Each row is a point on a tangle of strands that fork, close into loops and nearly touch. The rows are in no order.
In the rows, zero is written as 128.
Points whose rows are less than 99 apart are linked; no others are. Some points are linked to none.
q_606: [126 165 121  63 136 124  98 144 132 104  91 119 133 155 121 169 167 149
 119 146]
q_542: [122  92 132 135 151 114 135 151 138 127  62 208 140 127 108 101 125  93
 120 187]
q_453: [120 179 187 190 163 110 154 118 108 133  98 151 132 102 123 167 160 100
 129 133]
q_427: [ 98 105  76 105 150  96 133 152  93 101 118 140 130 121 109  78 109  89
 129 160]
q_649: [171 105 171 187 100 129  45  74 111 146  81 176 157 142 151 181 132 108
 103 130]
q_592: [ 99 100 126 175 130 125 123 154  96 125 133 104 126 139  80  67 119 125
 123 115]
q_408: [118 148 150  60 155 136 142 125 148 111  95 109  84 126  80 137 138 167
  92 125]
q_816: [147 120 141  73 143 166 115 185 138 121 124  92  96 130 126 154 158 177
 117 108]
q_269: [145  87 102 118 150 107 135 123 148 112 109 151 117 113 118 108 116 138
 139 129]
q_497: [110 156  94 109 101 103  82 125 120 148 108 154 146 160 129 239 167  74
  93 141]
q_425: [129  87  87  87 103 126 121 102 159 111 211 122 103  97 158 104 135 109
  81 130]
q_987: [147 187 174 117  99 144 133 151  94 115 111 140 147  98 129 185 166  75
  92  99]
q_156: [ 99 207 173 192  84 124 135 130 114 192  83 141 145 138  88 143 114 106
 129 137]
q_108: [105 199 128 165 134  94 142 147 129 167 137  81  91 136  94 119 107 130
 149  95]
q_949: [100  36 106 128 141 154 126 106 149 144 175 163 118 119 186  70 127 144
  76 149]
q_443: [131  38  89 141 142  92 159 129  97 123 147 123  94 101 113  60  78 117
 118 160]
q_114: [132 121  85 115 117 121  77 167 158 142 122 122 143 136 119  86 119 150
 159 137]
q_84: [118 111 141 182 135 133 154  67 143 131 224 100  83 100 137 110 133 137
 117 152]
q_578: [101  83 170 136 161 127 146 122  92 118  59 161 117 116  95  92 138 134
  84 153]
q_792: [143  47 134 177 133 126 141 107 179 128 164 141 162 126 125  79  66 173
 150 202]
q_774: [150 109 136 103  84 119 111 123  65 118  86 128 122 132 107 156 145  98
  94 116]
q_213: [111 139 116 131 157 101 187 110 101  78 100 155 140 113  98 118 120  71
 133 155]
q_39: [160 150 114 144 131 103 129 139 129 177  73 131  91 140 120 144 132 137
 180 124]
q_475: [169 160 152 195 121  86 117 132 135 163 120 100 143 113 112 112 104 170
 182 170]
q_395: [106 209 117 166 166 101 127 157 134 148 142 123 155 122 167 124 129 135
 185 132]
q_807: [134 115 133  74 104 185 150 118 137 148 209 148  63 115 185 104 153  98
  94 149]
q_671: [116 127 125  48 132 124 104 179 112  97  95 147 136 118 108 101 133 118
  82 159]
q_444: [111 170 165  92 112 174  99 148 120 131 116 156 123  99 132 204 162  66
  81 172]
q_291: [105 163 100 107 107 138 150  89 176 107 144 112 160 143 110 137 108 139
 120  96]
q_359: [119 164 130 127  91 175 151  85 171 180 199 120 105 143 189 133 152 142
 119 128]
q_122: [103 154 143 106 196 144 145 105 166 117 162 114  86 103 117 105 122 154
 132 143]
q_585: [121 125 102  95 151 131  95 139 157 133 146 113 103 110 125  77 107 168
 146 174]
q_168: [125 141 144 124 153 176 121 159 103 164 118 118 101 120 134  72 120 163
 173 145]
q_658: [132 117 111 108  88 136 118 181 115  94 138 121 161 117 104  90 124  89
 117  98]
q_431: [128  85  81  69 134 118 135 111 122  87 176 104 100  97 145 123 129 125
  95 103]
q_753: [136  88 121 121 146 132 134  89 151 104 213 145 112  64 185  89 125 123
 107 190]
q_178: [136 116 127 122 119 112 103 127 119 134  89 184 110  98 100 168 150  47
  88 168]
q_945: [100  96 116 129 173 135 172 129 178 110 191 146  88  85 124  83  99  97
 102 161]
q_88: [178  57 112 173 130 104 140 138 182 135 169 138 104  87 120  99  93 128
 155 137]
q_802: [129  79 137 168 144 155 116  55 192 126 160 139 145 140 152  96  87 193
 129 141]
q_763: [124 113 120 176 192  91 149 121 165  91 173 118 130  98 100 126 124 131
 144 149]
q_302: [177  99 106 175 120 112 150 105 213 168 150 134 103 115 129 134  88 139
 165 119]
q_728: [132 115  75 157  99 128 125  82 184 167 177 118 136 161 163 134 113 140
 149  96]
q_926: [113 104 106  65  94 168 125 146 145 107 151  61 131 180 146 164 133 194
 105 132]
q_327: [131 183 165 163 126  80 107 102 107 165  78 126 101 118  97 165 147 134
 123 130]
q_341: [179 133 144 148 110 119 118  90 128 151 105 114 147 119 159 135 102 195
 163  91]
q_839: [168 138 131  95 102 102  86 136 158 101  78 137 177 167 157 219 159 151
 112 106]
q_260: [ 88 143  97 130 177  89 120 139  87 109 110 135 125 149 121 106 135  94
 160 158]
q_310: [159 109 115 193 119  88  99 133 139 158 159  94 142 122 129 101  97 165
 187 153]
q_175: [155 142 160 181  83  97  89 103 110 164  78 158 150 127 146 195 134 114
 115 102]
q_208: [138  62  98 120 138 151  82 105 185 154 168 128 113 157 182 121 140 176
 132 108]
q_195: [150 112 143 137 124 165 101 132 105 156 136  99 114 109 142  81 126 182
 160 113]
q_850: [140  88 130  92  73 170 121 148 122 130 147  66 133 168 136 143 133 197
 110  86]
q_280: [125 191 116 123 110 116 139  88 137 151  95 135 180 140 162 143 105 175
 165 121]
q_537: [136  60 110 133  88 141 120 100 188 168 189 155  75 130 143  82 129 121
  88 147]
q_267: [100 205 154  54 144 132 140 146  75  99 110 117 116 149 121 165 123  82
 116 147]
q_593: [123 117 147 146 101 140 108 149  68 149  94 109 150 183 124 169 184 138
 110  70]
q_917: [141 107 120 113 112 173 164 104 111 166 186 127  45  98 163 101 115 114
 131 149]
q_399: [158 160 135 101 157 111 128 166  91 137 124 101  60  94 130 126 114 114
 160 117]
q_326: [133 117  91  70 132 111 153 125 123  93 163 115  81  86 118 104  86  93
 110 119]
q_113: [115 177 132  89 115 120 133 126 138 135  89  91 130 165 114 189 159 173
 113 109]
q_526: [128 176 157  80 103 160 115 203  78 125 130  67 121 151 131 139 137 148
 122 122]
q_222: [142 124 152  64 107 183 134 202 133 113 104 120 144 143 123 159 157 151
 113 128]
q_624: [128 121 118  71 129 121 106 135 128  72 108 145 154  79 117  75 115 134
 100 161]
q_315: [139 156 106  98 117 130 145 142 130 133 185  98  76  93 132 104  81  92
 146 126]
q_170: [107  97 134 147 126 194 133  96 191 135 159 134 144 128 125  88 121 172
 123 114]
q_598: [ 90  54 106 139 136 153 115 142 134 129 164 143 156 117 149  44 118 147
 115 138]
q_28: [138  65  84 135 164 102 147  62 150 112 168 130 109 119 149 133 122 138
 125 101]
q_892: [155 177 153 166 139  97 157 131 148 120 162  93 112  68 123 138 117 121
 144  97]
q_211: [119  91  88 131 188  89 161 115 153  82 177 135 103  85 123 105 113 109
 130 163]
q_733: [109 121  93  94 116 140 109 155 184 111 207 116 113 110 121  90 118 110
 103 124]
q_390: [160 143 129 130 103 141 170 137 100 136 145 102 126 100 148 138 122 113
 141  58]
q_773: [126  96 101  51 152 150 145 164 118 142 121 119  62 120 124 109 120 145
 111 128]
q_176: [142 100 108 129  83 116 117  95 128  88 125 129 172 131 109  88  92 133
 129 107]
q_353: [131 177 132 166  89  86 148 131  99 171 101 107 134 129 126 151 125 143
 139  68]
q_997: [164 113 159 203 147 123 124 147  76 137 113 135 150 100 146 106 146 131
 173 134]
q_385: [101 135 131 157 162  70 140 149 114 115 127 105  88 140  44  91  96 102
 131 168]
q_15: [ 87 156 121 113 114 111 111  92  80 113  96 118 162 173 116 147 151 128
 111 128]
q_155: [126 148 129 140 106 141 105 147 136 112 138 119 199 132 164 137 151 144
 145  63]
q_623: [123 146 137  86 136 169 116 180 104 151 152  77  87 139 139 123 139 162
 135 113]
q_58: [104  94  94  54 120 174 116 170 144 131 140 106 132 176 132 113 125 184
 113 146]
q_128: [113 212 172 151  71 135 120 151  96 169 102 124 145 131 110 162 137 114
  99 110]
q_681: [ 96 105 110 101 175 151 184 118 175  87 176 145  99  91 119 112 125  98
  95 108]
q_346: [ 95 101 151 167 108 136  91 151  89 128  99 144 153 143  78  76 145 110
 108 127]
q_151: [136  94 153 174 206  80 149 111 148  89 126 136 150 118  99 126 140 160
 146 180]
q_978: [129 160 144  73 127 155 137 219 120 122 101 130 112 149 116 165 159  91
 118 130]
q_252: [140 211 122 152 124  77 162  99 140 139  98 135 156 109 125 138  93 127
 180 169]
q_89: [120 107 117 123 148 136 155  55  96 137 178  91  70 105 143 123 129 151
 118 107]
q_374: [153 101  79 108 118 149 149 132 176 122 145 160 133 106 141 102  98 109
 154 126]
q_50: [146 117  83  80  89 175 167  87 174 133 161 149 142 131 162 124  90 114
 133 122]
q_502: [102 109 168 161 169 132 104 128 107 132  83 169 128 125  99 115 176 118
  98 173]
q_702: [ 93 177 125 129 176 124 146 146  83 118 165  99 102 125 147 112 111  78
 166 110]
q_883: [159  70 117 119 116 141 150 108  81 122 105 126 140 145 147 141 123 135
 140  67]
q_546: [117 154 121 165 120 128 149 142 158 160 176  80  75 123  89 115 105 116
 128  80]
q_510: [163 158 144 189  80  62 128 135 121 173  81 148 146 115 143 179 128 124
 145  83]
q_558: [159  64 111  71  87 154 109 170 135 137  83 124 132 191 132 138 117 176
 120 121]
q_875: [134  91 185 181 123 111  86 128 157 106  83 187 165 111  89 121 139 109
  97 174]
q_465: [132  90 145 184 172  81  70  88 127 111  83 178 150 136 137 172 170 116
 124 170]
q_995: [108 122 137 165 133 152 144 142 157 153 194  96  61 109 101  78 104 116
 119 132]
q_985: [146  96 113 143 163 107 136  88 174  98 168 124 128  95 150 150 151 143
 136  71]
q_312: [137 102 140 176 136 117 147 122 171 138 167 101 139 115  83  78  75 167
 151 197]
q_240: [127  46 104 125 123 179 142 138 151 129 128 173 156 127 149  61  91 139
 125 130]
q_5: [145 153 180 127 120 145 127 141 150 125 113 103 127 109 102 147 166 160
 110  69]
q_762: [122 184 106  91 136 146 128 149 150 145 203  96  89 108 188 137 127 129
 145 115]
q_630: [ 90 218 144  97 124 130 129 180 145 121 157  80 133 157 117 159 131 126
 118  92]
q_655: [184 104 141 122 115 113  64 113 142 104  78 163 162 178 161 180 132 145
 115  91]
q_437: [104  94  93 127 151 143 175  73 141 127 198 165  85 123 186 119 151  83
 117 158]
q_647: [149 197 169 208 121  80 154 134 142 143 135 105 145  77 110 141 114 145
 147 112]
q_49: [163 177 111 126 144  70 144 106 148 138  99 138 130 106 170 188 142 161
 155  79]
q_459: [128 150 149  80 121 121  83 196  86 140 102 121  74 147  85 118 133  95
 107 153]
q_420: [161  53 119 186 150  90  92 133 155 134 154 114 113 110 123  96 117 171
 151 139]
q_305: [113 178 126 147 182  66 120 146 101 124 107 136 107 129 108 137 139  81
 167 186]
q_789: [124 161 151 132 128 118 138 166  77 131 156  79  77 124 101 116 106  81
 126  68]
q_105: [121 189 108  80 150 122 120 153 182 131 151 100  83 124 107 118 113 133
 143 129]
q_961: [147  92  92 110 137 117  85 106 158 143 127 105 124 162 151 139 128 185
 146  96]
q_937: [123 162 158 131 120 149  91 129 125 165  81 119 137 154 123 121 145 189
 152 121]
q_877: [143  99 100 187 113 100 139  85 176 151 133 119 134 155 129 126  94 151
 154  84]
q_81: [147  64  99  74  82 144 129 153 139  82 136 123 172 150 127 138 116 135
  98  83]
q_363: [119  36 106 114  94 159 134  85 177 151 180 166 106 158 171 106 127 136
  67 121]
q_292: [115 212 158 150  99  97 127 172 123 155 122  94 114 135  77 121  99  93
 130  95]
q_609: [101 123 125  96 176 176 184 124 156  90 138 156 131 118 126 132 146 118
 118  87]
q_617: [170 148 150 171  93 126 124 107 162 139  96 141 183 130 138 125  96 157
 155  95]
q_364: [153 100 144 164 119 104 135  81 124  78 111 145 187 114 127 113 101 128
 139 133]
q_149: [ 99 119  80  53 108 196 134 151 138 144 186 113 121 167 175 121 131 148
 122 151]
q_407: [ 96 202 106 118 151 145 129 152 121 153 176  99 138 126 185 131 129 135
 167 110]
q_520: [115 146 168 149  97 150 112  94 121 186  69 159 119 145 100 181 147 114
 107 141]
q_23: [151 132 121 111  69 100 101 103 150 137  59 153 155 188 101 188 113 123
 102 115]
q_742: [140 181 130 123 110  75 128 145 121 149  88 135  96 128 104 221 164  82
  98  99]
q_499: [129  87 138 172 136 127 163  82 113 132 178  91  91 102 112  95 111 150
 124 119]
q_405: [124 133 127 107 147 181 139 110 192 129 131 139 150 134 150 135 136 175
 140 106]
q_188: [159 130 117 131 146  88 115 107 131 112  86 145 144 124 149 170 146 125
 150  98]
q_991: [156 140 120 124  92  90 100  67 124 138  62 162 144 147 108 173 105  96
 120 152]
q_166: [ 93 113 155 163 146 131  53 110 106 147 105 169 131 125 120 152 172 108
  86 185]
q_705: [105 180 138 140 127 128  92 155 121 123 116 133 187 144 147 159 190 121
 127  98]
q_831: [ 92  86 116  90 121 184 152  94 118 112 177 125 133 117 155  84 117 145
  97 125]
q_153: [ 97 155 103  80  96 175 136 133 189 134 214 112 107 134 125 108 109 105
 106 142]
q_47: [132 142 177 173 119 136 102  99 158 134  88 189 146  95  99 156 141  92
 101 190]
q_71: [160  95 160 184 133 100  87 114 172 112  81 168 172 147 108 118 123 146
 134 149]
q_181: [139  90 142 112 119 105 110 140  98 123  67 201 125  98 118 121 131  79
  96 181]
q_557: [136  45 128 170 128 153 179  64 124 125 177 139 108 107 144  88  98 130
 110 131]
q_216: [138 132 125 132 156  90 146  67 113 107 133  92  88 103 117 140 130 162
 131 104]
q_737: [137 125 121 186 151 115 149 164 126 125 116 163 156 123 114 110 124  86
 178 159]
q_569: [157 183 142 148  92  92 115  97 149 136  74 164 165 122 123 156 108 116
 151 155]
q_661: [ 93 162 161 166 129 121  55  94 115 155  99 132 143 142 126 180 182 129
  96 145]
q_134: [145  73 122 131 129 140 102  74 155 121 119 132 144 147 141  82  76 190
 137 137]
q_935: [103  81  89 151 136 116 110 100 192 106 157 142 165 139 120  77 101 147
 136 140]
q_838: [132 131 148 139 147 103 130 168 113  93 137 125 102  88  83  93 119  82
 123 108]
q_706: [109 178  79 122 109  92 121 155 159 157 140  88 140 154 124 162 137 147
 144  70]
q_173: [167 119 153  70 105 137 124 119 139  84  87 130 145 119 114 155 139 151
  95 116]
q_720: [113 144 132 152 165 163 157  81 100 120 123 136 162 125 169 113 126 155
 176 134]
q_9: [141  54 112 180 134 124 105 126 174 108 158 146 190 125 144  72  81 148
 152 143]
q_545: [146  67  96  95  80 138 108 130 150 102 151 126 159 119 118  84  92 138
 106 108]
q_336: [101 152  98 150 135 122 150  93 149 100 214 107 136 101 136  97  96 104
 139 151]
q_90: [159  89 117  57  77 171 126 147  97 139  93 116 131 151 135 107  97 165
 124 132]
q_907: [ 82 140 152 135 170 169 118 147 140 122 107 151 151 138 108  80 147 157
 141 150]
q_519: [104  59  85 113 138 168 108 148 142 155 178 128 109 154 163 103 155 158
 115 113]
q_963: [108 140 142  95 170 121 136 199 112 128 154 102  51 134 105 126 115  73
 132  70]
q_484: [125 120 171  77 114 173 114 122 111 124  74 163 143 142 138 211 176 128
  70 166]
q_970: [131  80 116  59 128 160  97 155 112 133 113 124 132 133 152  84 127 185
 114 145]
q_203: [107  79 120 141 173 132 153 125  71 148 111 125  82 144 115  94 140 148
 145 118]
q_430: [146  98 152 163 168 137 143 165  93 104 141 136 134  76 144  83 137 121
 156 137]
q_782: [159 182 130 116 142  80 109 147 100 135  96 147  96  95 141 192 164  73
 126 126]
q_899: [155 103 153 160 131 149 168  92 153  97 127 148 165  92 134 100  99 134
 149 115]
q_16: [135 122 151 131  82 163  91 160  58 167  79 136 136 166 135 167 171 108
 114 126]
q_209: [131 154 134 175 140  69  84  84 123 106 100 146 171 135 128 159 153 124
 144 161]
q_509: [152 164 165 213 123  86 147 144 117 132 146  95 160  99  88 118  98 132
 161 164]
q_868: [110 167 101  79  86 174 142 179 159 148 174  98 116 157 116 115  97 116
 133 116]
q_479: [103  79 108 124 113 132 124 130 108  97  95 135 167 187 105 138 157 117
  95  82]
q_91: [159  46 105  88 146 137 145  79 144 116 138 151 100 119 177 137 111 150
 119  98]
q_729: [113 152 121  80 105 179 161 149 103 130 132  89 155 154 159 160 139 167
 135 107]
q_416: [139 182 124 130 137 125 146 158 154 132 183 104  97  69 155 122 106 107
 153  95]
q_450: [141 121 128 144 164 108 141 170 110  85 119 163 155  84 131  91 129  84
 152 166]
q_233: [102 163 134  94 128 151 143 132 139 134 104 103 114 156  85 127 136 153
 117 112]
q_255: [170 121 145 114 112 141 141 110 160 133 135  97 100 105 135 154 131 176
 127  68]
q_485: [106 203 125 170 159 110 120 156 102 157 101 151 156 136 157 137 153 105
 184 157]
q_752: [121 148 109 193 155 111 169 180 111 133 172 121 145 116 128 103  99  81
 188 140]
q_894: [145 119 144 134 102 155 104 115  98 136  63 180 180 166 166 161 147 110
 131 114]
q_308: [128 105  93  82 139 153 160  90 156 137 194 147  63 123 186 145 159 123
 107 136]
q_483: [117 170 179 202 129 143 123 142 100 163 100 170 158 118 122 139 148  81
 148 190]
q_241: [117 208 145 111  79 132 133 182 121 136 119  99 139 145  98 156 125 105
 107  88]
q_632: [ 86 154 122  84 134 171 163 142 133  72 135 137 180 136 119 135 146 106
 111  97]
q_48: [116 137 109 144 102 106  81  77 112 154  90 175 142 146 129 213 144  76
 109 151]
q_307: [ 95 147 107 170 161 126 149 150  96 134 212  95 117 130 150  92  96  77
 177 134]
q_37: [111 116 105 197 119 118 137  62 122 133 196  88 151 137 146 108 111 154
 144 123]
q_59: [ 91  92  96 124 138 166 120 160 113 149 190  94  90 151 136 102 139 132
 122  91]
q_225: [139 140 169  92 104 165 104 139  91 111  90 122 168 157 170 217 188 151
  96 153]
q_468: [101 101 154 151 111 131  87 136  94 109  97 143 153 157  91 133 176 103
  68 106]
q_95: [105 142 137  84 120 157 150 157  94  77 113 134 165 149 117 178 173  93
  83 112]
q_53: [107 106 163 145 176 112 154 151 115  92 105 150 111  90  74  85 131 103
  91 138]
q_715: [ 91 177 103 110 126 137 108 177 107 133 110 127 166 180 133 149 168  97
 134 116]
q_796: [156 170 152 153  74 128 113 142 126 136 101 137 191 112 154 144 129 135
 143  82]
q_810: [109 133 135 147 147 118 161  96 101  93 100 155 150 127 116 137 150  94
 123 103]
q_760: [120 113 166 103 142 148 109 119 119 130  57 179 117 137 118 151 174 127
  87 152]
q_352: [119  84 116 153 125  88 124 124 186 106 128 130 147 128  64  77  90 136
 121 146]
q_927: [132 126 134  69 114 147 108 118 125  85 124  98 161 120 133 128 141 176
 110 116]
q_174: [139 126  83 139 143 129 150 125 154 185 125 127  87 149 138 143 130 148
 178 102]
q_476: [110  35  93 149 156 104 146  98 155 142 193 149  89 110 174  81 125 128
  90 195]
q_536: [112 175  99 107 114 131 128 106 136 105 162 104 145 108 121  82  87 125
 147 144]
q_627: [134 109 137 147 135 134 150 103  77 141  95 113 105 141 113 130 144 139
 137  84]
q_983: [129 116 160 163 155 137 169 145 137 155 163 106  63  99  95  72  88 146
 152 168]
q_575: [130  51  92 146 140  90 127 112 114 113 168 123 146 103 146  68  87 144
 136 182]
q_14: [151 103 157 182 143  83 132  94  80  94 117 132 174 111 114 113 114 124
 145 185]
q_43: [119 182  93 140 133  95 124 180 169 165 101 139 144 161 129 167 163 122
 155  89]
q_960: [170 153 146  94 129  97 118 133  79  98 102 115  94  77 110 133 128 106
 137 138]
q_672: [148 126 120 101 104 163 136  65 182 148 165 104  93 122 150 154 126 178
 107  97]
q_369: [164 160 105 156 125  85 151 115 163 159 133 127 129  94 173 160 103 150
 177  90]
q_504: [116 125 106  60 128 123  99 180 102 122  80 171 120 150 121 143 149  93
  99 177]
q_471: [176  96 159 143 109 139  52 110 118 147  58 189 154 187 160 158 117 135
 122 119]
q_239: [ 98 158 148 100 139 150 148 130 105 125 177  69  65 121 109 113 102 119
 107  96]
q_708: [145 161 133  99  91 114 100 158 109 134  99 134 120 147 122 221 165  92
  86 140]
q_132: [160 116  92 144 140  70  78  91 134 120 111 123 158 159 162 152 120 160
 159  94]
q_989: [ 99 186 148 142 160 109 106  89 114 114  95 144 171 132 140 140 160 139
 145 163]
q_247: [124 122  89  83 117 158 147 166 124 113 159  98 144 152 155 158 144 129
 127  88]
q_565: [123 187 150 200 117 108 106 135 101 179  85 166 165 123 149 164 155 110
 151 153]
q_953: [160  31 110 137 134 149 153  83 113 122 150 149 120 109 180 102  92 128
 131 108]
q_637: [ 73 196 139  91 142 132  97 182 108 105 135  95 136 172 107 136 153 100
 110 123]
q_645: [142 143 120 143 166  81 135 136 129 145  76 147  81 129  88 130 133 111
 161 165]
q_237: [103 144 118 107 174 131 133 150 146 127 144 114  87 117  98  91 114 119
 137 149]
q_815: [112 159 121 103 116 180 135 108 174 161 180  80 103 142 150 146 143 179
 115 107]
q_333: [132  94 135 186 170  95 121 111 117  97  85 196 166 127 123 141 160  83
 147 172]
q_146: [132 158 128 141 119 114 105 156 126 113 116 127 136 108  93 106 130 106
 133 119]
q_373: [113 165 167  77 135 151 129 220 107 134 125 109  80 152  96 128 118  82
 124 114]
q_136: [106 149 113 125 147 156 139 124 178 169 153 116 109 146 147 137 145 170
 154  94]
q_530: [167 102 119  93  82 131 166 137 129 116 103 104 122 144 106 188 130 130
 110  66]
q_219: [130 107 131 153 112 149  93 144  71 159  73 161 153 174 134 121 156 117
 148 127]
q_442: [114 121 127 153 144 137 172  89 159 154 213 161  65 130 174 107 140  98
 142 206]
q_396: [119 171 177 149 102 155 133 105 115 171  63 141 151 156 127 147 143 156
 131 110]
q_87: [121  90 128 160 151  76 139 157 152 109 125 126 114 110  48  73  94 122
 115 191]
q_335: [109 201 105 114 115 106 140 113 123 123 112 115 149 134 110 107  87 119
 162 156]
q_193: [177  97 141 155 119 111  75  97 151 116  85 145 172 150 134  98  71 169
 155 146]
q_597: [126 151 149 150 106 123 132 137  50 172  97 100 117 142 125 153 160 133
 122  73]
q_863: [140 109 141 111 109 155  81 158 137 148  81 130 153 174 123 123 146 176
 130 120]
q_651: [148  71 116 173 114 125 156 108 198 150 199 140  84 101 120  99 112 106
 120 157]
q_738: [ 91 129 154  77 180 164 153 127 155  98 141 111  82 104  94 106 133 149
  82 116]
q_679: [108  48 122 107 143 129 143 120 105  95  82 177 168 133 133  89 119 129
  90 114]
q_563: [157  97  96  87  80 132 147 144 181 118 131  87 124 175 121 189 124 167
 116  79]
q_438: [137 117 156 188 161  73 145  89 139 126  87 140 136 142  86 147 128 148
 140 169]
q_72: [110 160 113 162 119 159 163  83 169 172 209 142  99 132 184 118 132 109
 150 169]
q_703: [128 113 127 105  86 169 145 148  80 143 116  67 137 189 154 167 149 188
 130  91]
q_145: [136 141 157 172 152  97 166  86 137 113 106 112 117 100  82 135 119 148
 138 132]
q_202: [ 75 110 123 147 157 165 142 154  95 135 152 107 119 147  99  86 134 125
 115  85]
q_456: [138 105 153 107  56 157 123 161  61 133  84 126 131 168 107 172 152  97
  80 126]
q_26: [127  58 138 166 161  98 149 121  80  99 140 131 164 115 118  72 101 145
 136 176]
q_966: [111 165 120  67 129 127 103 110 129  83 139 106 153 103 119 102 114 151
 118 146]
q_7: [125 159 141 173 135  67 155 105 106 131 116  91  95 131  59 124  99 108
 143 147]
q_441: [141 142 141 148 154 142 133 126  84 120  99 147 159 109 176 126 152 129
 187 125]
q_707: [153 134 114  95  78 112 131 132 177  94 115 114 179 166 137 197 131 154
 111  71]
q_161: [106 182 158 139  98 136  80 121  86 144  99 133 186 144 153 175 176 125
 104 134]
q_104: [133  77 111 128 148 121 157 115 101 146 180 124  61  88 151  81  91 120
 132 172]
q_584: [160 135  79 119 132 123 142 100 169 134 157 130 132  99 177 135 111 124
 174 123]
q_527: [ 98 146 125  85 162 119 107 170  94 137  75 147  78 146 101 109 133  96
 123 177]
q_298: [107 167 169  76 124 159 116 147  89  84 110 149 146 113 121 167 170  83
  68 164]
q_731: [128 148 117 143  86 135 106 155 152 145 124 113 157 129  97  85  97 132
 151 116]
q_64: [146  84 120 143 168  70 103 100 127  89 107 139 130 107 122 134 149 140
 127 109]
q_391: [141 167 127 101 121 104 116 169 109 120 102 163 104 102 112 162 144  44
 121 146]
q_757: [166 174 127  97 120 124 129 163 128 164 105 115  92 118 134 141 131 143
 162 120]
q_382: [133  73  90 110 117 169 148 129 105 124 161 131 144 130 172 127 138 116
 139  71]
q_92: [175 149 150 118  81 101 105 115  69 118  95 135 122  85 115 148 135  77
 112 133]
q_449: [125 187 170 120 115 144 111 112 149 125  92 168 155 103 125 186 157  93
  97 164]
q_268: [109 149 132 138 168 123 138  86 136 120  97 142 156 132 135 114 120 158
 171 176]
q_304: [117 173 157 161 201  95 171 169 107 113 135 137 104 118 113 114 104  76
 179 177]
q_406: [140  57 134  91 122 159 138 132  73 101  99 143 154 148 152 120 132 143
 101  97]
q_376: [151 146 121  83  96 157 137 102 107 118 144  97 168 120 177 147 118 167
 139  98]
q_470: [100 110 110 176 135 158 152 112 143 171 160 112 110 145 125  88 113 146
 162 132]
q_329: [ 95 125 127 159 149 118 150 100 130 113 242 109  91 109 144  94 108  92
 116 180]
q_550: [100 199 141 122 192  97 160 137 123 100 145 116  99 111 121 131  99  71
 164 127]
q_650: [134 137 141 123 124 134 152 141  90  89 113 130 150 122 130 170 165  98
 114  71]
q_771: [125 141 135  58 120 146 121 159  92  98  85 105 136 172 152 200 175 153
 116 164]
q_415: [171 139 138 105  84 123 155  92 126 115  86 121 138 113 106 151 108 135
 118  90]
q_867: [129 129  77 120  91 112 116 117 177 154 179  81 124 153 147 162 127 160
 131  70]
q_30: [133 128 164 149 151 152 156 158  88 147 108 129  90 108 103  70 102 131
 151 155]
q_812: [ 92  74  79  83 152 129 132 151 105  93 125 157 161 130 143  79 126 105
 109 126]
q_977: [120 166 160  63  85 139 103 171  66  98 112  84 129 150 107 143 141 122
  85 149]
q_141: [115 171 174 183 124 139 137 125 127 141  88 141 152 130  86 113 120 115
 147 156]

A piece is all that can be reached along the links. How many separate loops has the piece of each point below (a circle has one, a figure eight two, a Y none), and how many tips (points with one link)?
q_815 | loops 4, tips 15
q_59 | loops 1, tips 2
q_706 | loops 1, tips 8

Name the points in between on the shortest way along the links from the first point to the second, in order.
q_427, q_545 | q_260 > q_305 > q_645 > q_39 > q_174 > q_136 > q_815 > q_359 > q_72 > q_442 > q_437 > q_308 > q_807 > q_917 > q_104 > q_443 > q_575 > q_26 > q_14 > q_364 > q_176
q_838, q_407 | q_53 > q_578 > q_502 > q_166 > q_661 > q_161 > q_705 > q_715 > q_637 > q_630 > q_241 > q_128 > q_156 > q_141 > q_483 > q_565 > q_485 > q_395
q_399, q_499 | q_960 > q_92 > q_774 > q_456 > q_16 > q_593 > q_597 > q_627 > q_883 > q_382 > q_247 > q_729 > q_376 > q_927 > q_966 > q_536 > q_336 > q_329 > q_84
q_802, q_863 | q_170 > q_405 > q_136 > q_174 > q_39 > q_645 > q_305 > q_260 > q_427 > q_812 > q_679 > q_406 > q_883 > q_382 > q_247 > q_729 > q_703 > q_850 > q_926 > q_58 > q_970 > q_90 > q_558
q_395, q_240 | q_407 > q_762 > q_416 > q_892 > q_647 > q_509 > q_475 > q_310 > q_420 > q_88 > q_651 > q_537 > q_363 > q_949 > q_598
